Points on a hilly landscape, in no order, each with its height.
From any point a ball rolls to the lowest of the 2 points nearest to it. It stops when none of these is lower. Distance is the straight distance between rows; heights are no part of it.
Q624: [ 57  95 103 102 145  82  72  85  93 101 128  63  89  97  68  97  98  84
  87  86  65 111  94 127]  (h 8.18)
Q611: [111  84  84 100  85  80 121  88  88  96 137  57 113 107  80 112  88 126
  58  93  88  75  92 103]  (h 6.80)
Q342: [ 87 109  96  34 100  96 118 122  96 129  72 112 111  62 112  80  96  89
 110  94 103 103 101 107]  (h 3.15)
Q409: [ 89  86 114  74  91  69 153 127  73 103  93 129 135  98 105  75  89  86
 132  97  82  71 118 112]  (h 3.71)
Q189: [108 117  54  96 121 103  76  79  79 100  70 138  83  81  91 116 116  97
  93 102 117 116 129  79]  (h 6.13)
Q230: [110  91 126 143 132 105  81 109  82 138  97  61  96 128  99  73  98 109
  92 118 107 112 128 107]  (h 7.66)
Q536: [ 81 126  87  81 125 108 120 113 116 109 106  91 125 109 101 118 121 132
 119 110  84 100  60 119]  (h 7.31)
Q154: [ 92 126 107 153 108 129  80 126  65  71  49 128  91 116 119 112  82 100
 112  95 135 103 121 102]  (h 5.19)
Q712: [115  91 108  80 119 120  75  85 154 163  86  91  96  90  92  89 102  97
 100  65  99 129 100 112]  (h 2.57)
Q429: [ 92  91  88  73  61 102 118  98 140  99  89 114 111  74 119 123  98  94
 111 102  86 115  68 108]  (h 4.02)
Q622: [ 94 107 104  89 148  86 136 128  93  91 125  96 123 105  96 126 101 110
 125 110  84  63  76 140]  (h 7.16)
Q504: [112  86 121 100  67  64 133 116  98  72 125  73 114 102  85  99  65  88
  73  75  99  74 112 100]  (h 6.60)
Q29: [ 80 102  74 107 100  58 105  80  75  79  63  84  67 100 118 120 112 120
  50 112 133 125  95  83]  (h 2.33)
Q489: [100  73 121  84  72  72 143 119  82  76 115  99 119  99 109  85  90  90
 125 123  64  92  80 113]  (h 3.25)
Q456: [125 131  75 104  78 101  57 108  75 120  92 152  98  98 121  86 133  97
  95  91  75  91 108 120]  (h 4.67)
Q126: [ 91 102  69  84  35 111 106 116 119  79  96  95  87  83 133 119  84 110
 116 109 118  90  80  91]  (h 4.39)
Q99: [ 92 109 102  86 135 120  61 103 107  99 143 129 110 113  78 104 108  85
 125  72  93  64 105  82]  (h 2.17)
Q347: [ 67 100 135 130 118  95  90 111 115  76  93 120 103  97 111 120  84 106
  88 101 116  78  57  64]  (h 2.16)
Q823: [139 113  92  96  96 135  75  96  84 127  87 151 119 121 127  92 130 108
 133  90  88  80 118  96]  (h 4.34)
Q977: [ 95 106 116  93 100 104  68  99 114  63 126  65 120 101 102  78  91  88
 124  97  32  91 112 109]  (h 4.70)
Q357: [115 113  57 144 100 102 101  96 103  54  56 129  86 106 126 157  99 104
 122 115 115 115 105  95]  (h 3.80)
Q277: [124 103  83 110 100  80  73  61 140 107  86 132  58  57 145 106 122  68
  74  65 124 121 111  88]  (h 4.73)
Q501: [ 88 114 123 102  94  74 133 116 107  74 117 107 126 110  87  93  83 106
  97  88 120  70 125  75]  (h 6.38)
Q80: [ 93  77  99 103  83 140 115  99 135 139  80  99 110 107  99 101  86  97
 119  66  76 118 112 143]  (h 1.93)
Q542: [ 87 111 125 114 131 113  63 106 110  84 138 121 107  98  99 102  90  86
  97 108 109  90  74  68]  (h 0.96)
Q416: [ 99  89 111  84 123 108 130 101  90  87 147  70 126 110  66 120  64 107
 105 104  95  53  91 120]  (h 7.01)
Q311: [ 56  84  84 116  94  83 111  97  43 130  83 118  77 107 102  88  91 102
  62  84 124  92  99  81]  (h 6.06)
Q155: [126  70  57  72  90  93  92  85 101 140 104  71  93  99  87  94 131  98
 103 119  61 129 118  91]  (h 4.03)
Q452: [ 86 106 108 156  94  59 127 121  65  88  76 107 110 128  72  92 117 123
  81  76 135  72  95 122]  (h 5.46)
Q353: [ 83 121  86 103 124 111 130 103 125 132 108  69 104 120 123  96 108 158
 129  86 103 100  80  98]  (h 7.45)
Q533: [118  98 153  93  64  87  66 104  99 108 103 127 116 102 111  82 104  97
  82 103  71  91  72 123]  (h 2.90)
Q596: [ 94  88 137  93 127  97 102  95  94 114  68  90 132 113  36  88  95 134
 102 110  91 116 106 116]  (h 2.99)
Q761: [100  91  97  38  78  65  99  99  99 144  76 102 124  92 113  80  90 110
  97  86  59  87 114  73]  (h 2.51)
Q585: [120  80  85  39 101 103 117  95 107 125  79  74 110 100  76 101 101 115
 130 133  72 128  90  99]  (h 4.49)
Q55: [ 75  89 103 144 104 141  85 115  69 137  98  88  90 134  85  77  92 114
 106 130  94 120 121 113]  (h 7.75)
Q648: [139  86 119  70 133  80  84  69 112  83  97  47 104 108  73  80 105 104
 120 127  40 116 103  86]  (h 3.95)
Q602: [110  79  84 116  93  64 106  63 146 123 107 101  68  84 154  99 118  70
  62  79 108 102 117  66]  (h 4.18)
Q942: [ 58 112  65 114  94 103 102  75  45 108  58 129  77  79 120  81 110 104
  88 104 135 122 126  67]  (h 6.48)
Q180: [116 108  70  73 125  72  38  88 120 128 117  88  77 101 101  80 127  88
  75 107 104 136  88  71]  (h 5.66)
Q285: [114 110  84  86  98 101 133  98  81  81 108 117 115  81  98 101  95 101
  92 110 131  72 107  73]  (h 6.02)
Q651: [ 93  82  91  49  89  73 121 120 121 115  77 124 106  94 135 114 106  70
 145  98  69 111  82 109]  (h 3.65)
Q635: [ 71  67 114  97  67 147 109  84 114  86 151 103 108 115 120  92 108  85
 133  98  94  71  87  86]  (h 1.82)
Q756: [ 77  91 124  72 137 126  88 104 115  73 118  53  97  94 106  43 106  83
 132  99  46 113  96 101]  (h 4.96)
Q484: [131 108  77 119  80 116  46  66 105 118  82 147  65  74 122 122 104  99
 106 108 133 119  99 131]  (h 4.40)
Q650: [126 124 110 147  97  98 108  77  89  82  96 142  87  88 155 125 106  98
  68  63 131  72  78  99]  (h 3.78)
Q698: [103 117  89  81  96  72  44  94  97 126 125 106  79  87 104 108 126  78
  42 106  94  99 100  85]  (h 5.30)
Q382: [ 89  97  78  88  81 128  92 125  99  88  99 139 119 114 111 106  86  77
 159 106 103  82 120  88]  (h 3.57)
Q880: [129 117  95  90  85 101 101 127  62  86 114  92 103  86  80  94  83  76
  79 139 127 107 126  92]  (h 5.58)
Q964: [100  80  90 119  91  92 174  80  78  99  83 107  82  91  74 114 100  99
  79 103 135 120  92 111]  (h 4.04)
Q632: [ 99  97 107 156  81  88 132 117  66  69  82  77  62 109  60  79 120 139
 100  67 154 106 101  96]  (h 5.05)
Q773: [118  99 109  82 143  90  71  89  99 100  78  84 124 119  43  79  98 117
 136 121  70 115 108  85]  (h 3.48)
Q512: [ 92 112 103 131  75  79 112  89 110  70  94 140  97  97 123 121  95  85
  81  84 108  79  68  79]  (h 3.08)
Q156: [ 94  86  51 108  77 117 154  65  68  71  64 119  97  92  86 116 114 128
 106 102 133 118  97  78]  (h 4.74)
Q516: [ 96 111  75 112 101  82 118 124 111  72  67 103  81  93 111 132  94 100
  81 117 134 145  96 108]  (h 3.17)
Q949: [ 43  86  91  86 117 105  87  88 114  95 100  81 111  94  73  95  87  96
 107 111  74 127  77 116]  (h 8.06)
Q914: [ 96  93 136  85 127  98 115 110 111  87 105  63 106  98 104  66  88  78
 135 124  86 122 110  69]  (h 4.95)
Q63: [100  85 115  76  83 119 117  89 122 123 155  81  97 101 142  86 109  86
 117 107  98  70  84  59]  (h 2.70)
Q469: [ 99  84 120 129 101 100  66  95 107  93  77 114  85  98  89 127 107  86
  43 110 124 112 111 139]  (h 3.60)
Q728: [ 91 123 101 118  82  87  81  94 142  75 105  73 130 101  89  99 106  93
  94  77  46 105 107 112]  (h 4.36)
Q18: [113 120 102 102  80 128  95 112 109 104 102 108 133 127 124  98 109 106
 138 101  93  71 126  88]  (h 3.99)
Q677: [ 43  85  93 110  72 124 100 105 100  97 101  72  94 105  89  86  90 121
 103 102 103 134  70 107]  (h 7.95)
Q495: [120 130 138 115 111  86  94 115  97  76  77 117 103  95  89 119  85 109
  54 104 123  91  93 118]  (h 3.09)
Q875: [140 105  81  95 102 137  56  71 126 129 104 111  81  96  87 114 110 121
  88 123 132 111  83  96]  (h 4.94)
Q266: [ 85 100  86 123  63 157 102 109 100 111  83  75  88 124  97  87  96 124
 113 110 113 133 123 117]  (h 7.85)
Q636: [ 71 103  92 114  75  50 124 112  29 112  75 105  89 116  83  84  97 130
  78  96 132  80  86  96]  (h 5.77)
Q807: [111 155  95 158  88 107 109 111  57  47  76 111  85 118 128 107 113 134
 107  96 132 121 108  98]  (h 4.85)
Q139: [123 114  69  98  96 104  83 123  81  97 146  95 111 101  91 133 102  98
  82 142  92  82  97  98]  (h 5.18)
Q638: [124  82  86 131  92 102  65  85 108 101  74 138  77  89 118 151  94  83
  82  91 111  98 114 147]  (h 3.98)
Q278: [120 116  87 122  89 103 123  54 100  72  87 127  79  69 134 118 117  79
  68  53 131 105 124 107]  (h 4.53)
Q965: [105  83 106  90 101 134  91  99  96 109 104 143 120 103  56 106  88  73
 129  85  98  79 134  99]  (h 2.97)
Q552: [ 63  70 102  83  72 102 136  82 113  56 130  77 113 115 105  78 101 103
 137 119  60  97  98  94]  (h 2.69)
Q441: [159 112  75  70  87  77  58  98  99 131 105 129  81  90 116 100 139  97
  65  97  97 110  96 124]  (h 4.97)
Q619: [113  68 139  57 136 119  92  85 130 125 105  77  90  77  64  97  65  80
  96  72  96 110 106 110]  (h 3.14)
Q386: [112 105 117 131 124  86  92 125  87 111 132  63 106 129 106  93  97 111
 104 103  88  78 106 109]  (h 7.56)
Q64: [106 108  96  79  95  89  88  80 119 141  95  59 121  97  95  66 115 114
 107 101  69  90 132  74]  (h 3.26)
Q31: [110  83 125  94 110 125 116  89 148 103 121  93  82  72  73 101  79  64
 100  73 122 104 113  87]  (h 3.79)
Q74: [ 85  90  90 137  92 111 142 118  78  71  99  83  82 110  62  90  95  96
  93 101 140 115 111 125]  (h 4.60)
Q975: [124 120  55 105  48 115  89 126 103  91 135  86 109  89 119 122 100 104
  96 109 121  83 100 108]  (h 4.78)
Q990: [ 76  79 141  97 118 106 133 110 138  72 114  76 103  82  87 106  73  67
 108  98 104 117  89 102]  (h 4.44)
Q818: [ 73 104 141  80 168 106 119 123 110 108 122 106  98 129 118 104 101  89
 146  98  92  73  78  98]  (h 7.32)
Q466: [121 131 148  90 120  77  97 143  66  90 114 109 124  95  88 105  75  97
  76 118  96  79  87 136]  (h 2.98)
Q172: [ 98  84  76 110 128 123 102  58 109 110  90 116  64  75  94 123 115 102
  84 117 143 124  97  81]  (h 5.54)
Q325: [ 77 116 122  87 140  79  90 105  97 105 140  63 118 143 106  82  94 114
 132 116  85  64  87  85]  (h 7.46)
Q122: [102 122  70 147  89  98 105 112  88  69  83  83  98 122 115 133 105 140
  99  89 127  96 101  73]  (h 4.38)
Q847: [104  67 133  87 100 128 100  87  98 137  73  99 107 102  71  96  87 109
  88 117  75 124  92 139]  (h 2.49)
Q170: [111  82 105  96 103  88 111  97 124 109 129  99  71  79 139  88 113  51
  87 103  91 106  90  65]  (h 3.52)
Q467: [142 104 153  65 116  96  77 127 102 100 101 122 100  87  99  79  88  74
  96  98  65  96  84 129]  (h 2.64)
Q218: [ 86 135  96  99  88 108  83 107 119 111 111  80 123 104  84  72  98 137
  91  87  76 107 128 106]  (h 3.88)

Where does a ball stop that starts at each point below?
Q172 | Q467
Q180 | Q542
Q698 | Q542
Q942 | Q964
Q914 | Q80
Q677 | Q761
Q611 | Q761
